A landscape with many valleys, sampled at points; each row gives a point and its height.
From any point a ball takes the steepest step (drop divided by distance) to one of its 4 nearest points. It stops when none of these is lower. Distance is the straight distance between rows; heights are no part of it.
J_811: [  0   9   6  -6  -6   0  -2   3 -17  -2  -8  -9]  h=28.5
J_388: [ -2  19 -21 -23  17   1  -4   2 -24   6  -3  -3]  h=24.1
J_799: [  0  12   5   7   4 -18  -8  -3   6  -6   3   7]  h=42.0
J_459: [ -3  10  11  12   4 -25  -6 -10  12  -9   5  14]  h=37.1
J_177: [ -7  17   7   1   3 -14  -6  -7 -11  -6  -6   2]  h=7.6
J_211: [  9 -23 -29 -18 -15  43   2  11 -10  11 -13 -18]  h=28.9
J_249: [  8  -5  -1  -2 -13  13  -6   7 -10   1  -4 -21]  h=28.0
J_812: [  4   0 -16   2  26 -24 -10  -4  11   5  25  30]  h=50.0
J_346: [  5  -5  13  27  -4  -7  -2   2  28 -10  24   2]  h=35.8
J_349: [ -1 -14 -11 -14 -10  41  14   2 -18  13 -26 -18]  h=31.8
J_129: [  7  11 -10   0  11 -13 -12   0  -3   1  12   6]  h=44.6
J_63: [ -4   9  27  12 -19  -2   5  -2  -7 -14  -9 -15]  h=37.3
J_243: [ 12 -13 -16  -4 -14  16 -12  10  -6   0   3 -17]  h=13.5
J_755: [ -2  -5   8  -6 -15  24  11   1 -21   2 -22 -15]  h=52.5
J_766: [  6  -6  -4  11  15 -20  -7  -1  25   2  25  24]  h=34.4
J_426: [  3  -4  21  26 -18   0  -4   0  16 -19  16 -13]  h=26.3
J_553: [-16 -12  27   5  20 -29  22  -5  49  -2  13  38]  h=27.9
J_690: [ -7  15  16   9   4 -23  -5 -11   1 -10  -2   5]  h=21.6
J_851: [ 13  -7 -22  -8  -9  10 -16  10  -7   5   9  -8]  h=8.2
J_480: [  4   6  -3   2  -4  -5 -11   2  -7  -3   2  -3]  h=43.4
J_73: [ -1   2 -12 -21  -3  28  14   1 -27  13 -20 -11]  h=33.5
J_375: [ 11  -8  -8   9  -6  -2 -12   4   8  -2  14  -3]  h=42.5
J_834: [  2   1  13  15 -15  -4  -6   0   0 -12   3 -14]  h=39.3
J_473: [ -2 -13   5  -6 -19  34  13   4 -17   4 -26 -21]  h=51.8
J_385: [ -9   8 -16 -27   7  23  17  -1 -31  16 -22 -14]  h=34.0
J_224: [  1 -12 -21 -17  -9  44   9   5 -17  16 -25 -16]  h=15.7
J_986: [  3   0 -22 -22   0  25   7   5 -24  13 -17 -14]  h=31.3
J_354: [  2  13 -18 -15   9   0  -6   2 -21   7  -3  -5]  h=20.6
J_807: [ 10  -3 -24  -2  21 -14 -17  -2   9   5  26  21]  h=56.4
J_328: [ -1  -7  10  19   9 -21   0  -5  34  -3  25  22]  h=14.8
J_900: [-14   2  23  14  14 -35   8 -12  34  -8   3  28]  h=13.3
J_910: [  4   1  -4   7  22 -26  -7  -7  18   1  17  28]  h=50.8
J_479: [ -2  -3  22   9 -24  12   4   4 -10  -8 -11 -22]  h=38.2
J_439: [  0  14  -8  -8   6  -5  -5   2 -18   2  -6  -3]  h=13.7
J_707: [-11 -17  -7  -9 -10  53  31  -2 -20  17 -32  -8]  h=53.2
J_410: [  5 -13  -3  -5 -25  28   3   8  -9   1 -12 -22]  h=41.7
J_648: [  8   1 -27 -16   4   7 -14   8 -14   7   7 -10]  h=18.1
J_694: [  8  -9   5  12 -20  10  -6   8   7 -15   8 -19]  h=21.4
J_867: [ -7  27 -13 -21  13  -5   1  -3 -28   7 -11  -6]  h=22.2
J_839: [-12 -12 -23 -18   8  57  34  -7 -19  24 -33  -6]  h=60.6
J_148: [  3  -3   5  16  -9  -6 -12   1  11 -10  13  -6]  h=36.1
J_527: [ 10  -1 -10  -3  -6   3 -15   6  -8   3   4 -10]  h=21.9
J_632: [  0  -6  20  26  -1 -18   3  -5  35 -13  21   6]  h=30.7
J_258: [ -7  -9  20  -6 -21  25  12   0 -21  -1 -25 -18]  h=53.4
J_611: [ -7 -24  19   2  21 -29  20   1  51   6  21  41]  h=33.6
J_934: [ -5   9   3   8  17 -31  -3  -7  15  -2   7  25]  h=46.0
J_303: [ -5  12  10  -2  -4  -3  -2  -5 -17  -4 -17  -8]  h=20.9
J_201: [  2  15 -25 -15  20 -13 -14   0 -14   7  13  10]  h=57.8
J_899: [ -4  -2   7 -11 -12  25  13   1 -28   6 -30 -15]  h=56.3
J_779: [  5  -4 -23 -21  -8  29   0   9 -19  11 -13 -15]  h=32.0
J_4: [ -9  14  22  14  -5 -20   0  -6   3 -14  -3   2]  h=33.0
J_725: [  3  18 -17 -10  22 -17 -11  -3  -8   4   8  12]  h=55.1
J_870: [ -3   6  18   2 -13   0  -1  -3 -16  -7 -13 -13]  h=6.7
J_523: [ -6   0  19  16  13 -28   4  -7  32  -6  15  25]  h=27.5
J_978: [  9   2 -20  -8   3  -1 -15   6 -11   2  11  -1]  h=21.8
J_434: [ 11 -11  -6   4 -19  18 -10   8   1  -5   5 -19]  h=17.6
J_46: [-13  18  25  16   4 -29   3 -13  12 -15  -4  15]  h=44.1
J_416: [ -8 -23  24  11  16 -23  20   5  57   4  26  31]  h=34.2
J_401: [ -4   6  24  23  -5 -15   1  -5  22 -15   7   2]  h=48.8
J_470: [ -3  16  -5 -12   4  -3  -2  -5 -21   2 -12  -5]  h=18.7
J_515: [ 10  -5   0  14   0 -12 -14   3  18  -4  24   6]  h=40.8
J_125: [ -7 -15  12   5  23 -30  12  -2  44   3  18  41]  h=36.3

For each start below, name the point where the ball stops.
J_459 | J_177
J_125 | J_900
J_401 | J_328
J_410 | J_851
J_611 | J_900
J_148 | J_851
J_46 | J_177
J_910 | J_328
J_515 | J_328
J_812 | J_328

Call two points neighbours if one is among the 4 nearest of the other. Go from one point of each pair to the other, from neighbour to neighbour, staying as low as possible. Name the highest point that can't be avoided.
J_439, J_328 | J_346
J_439, J_870 | J_303
J_328, J_900 | J_523
J_851, J_439 | J_354
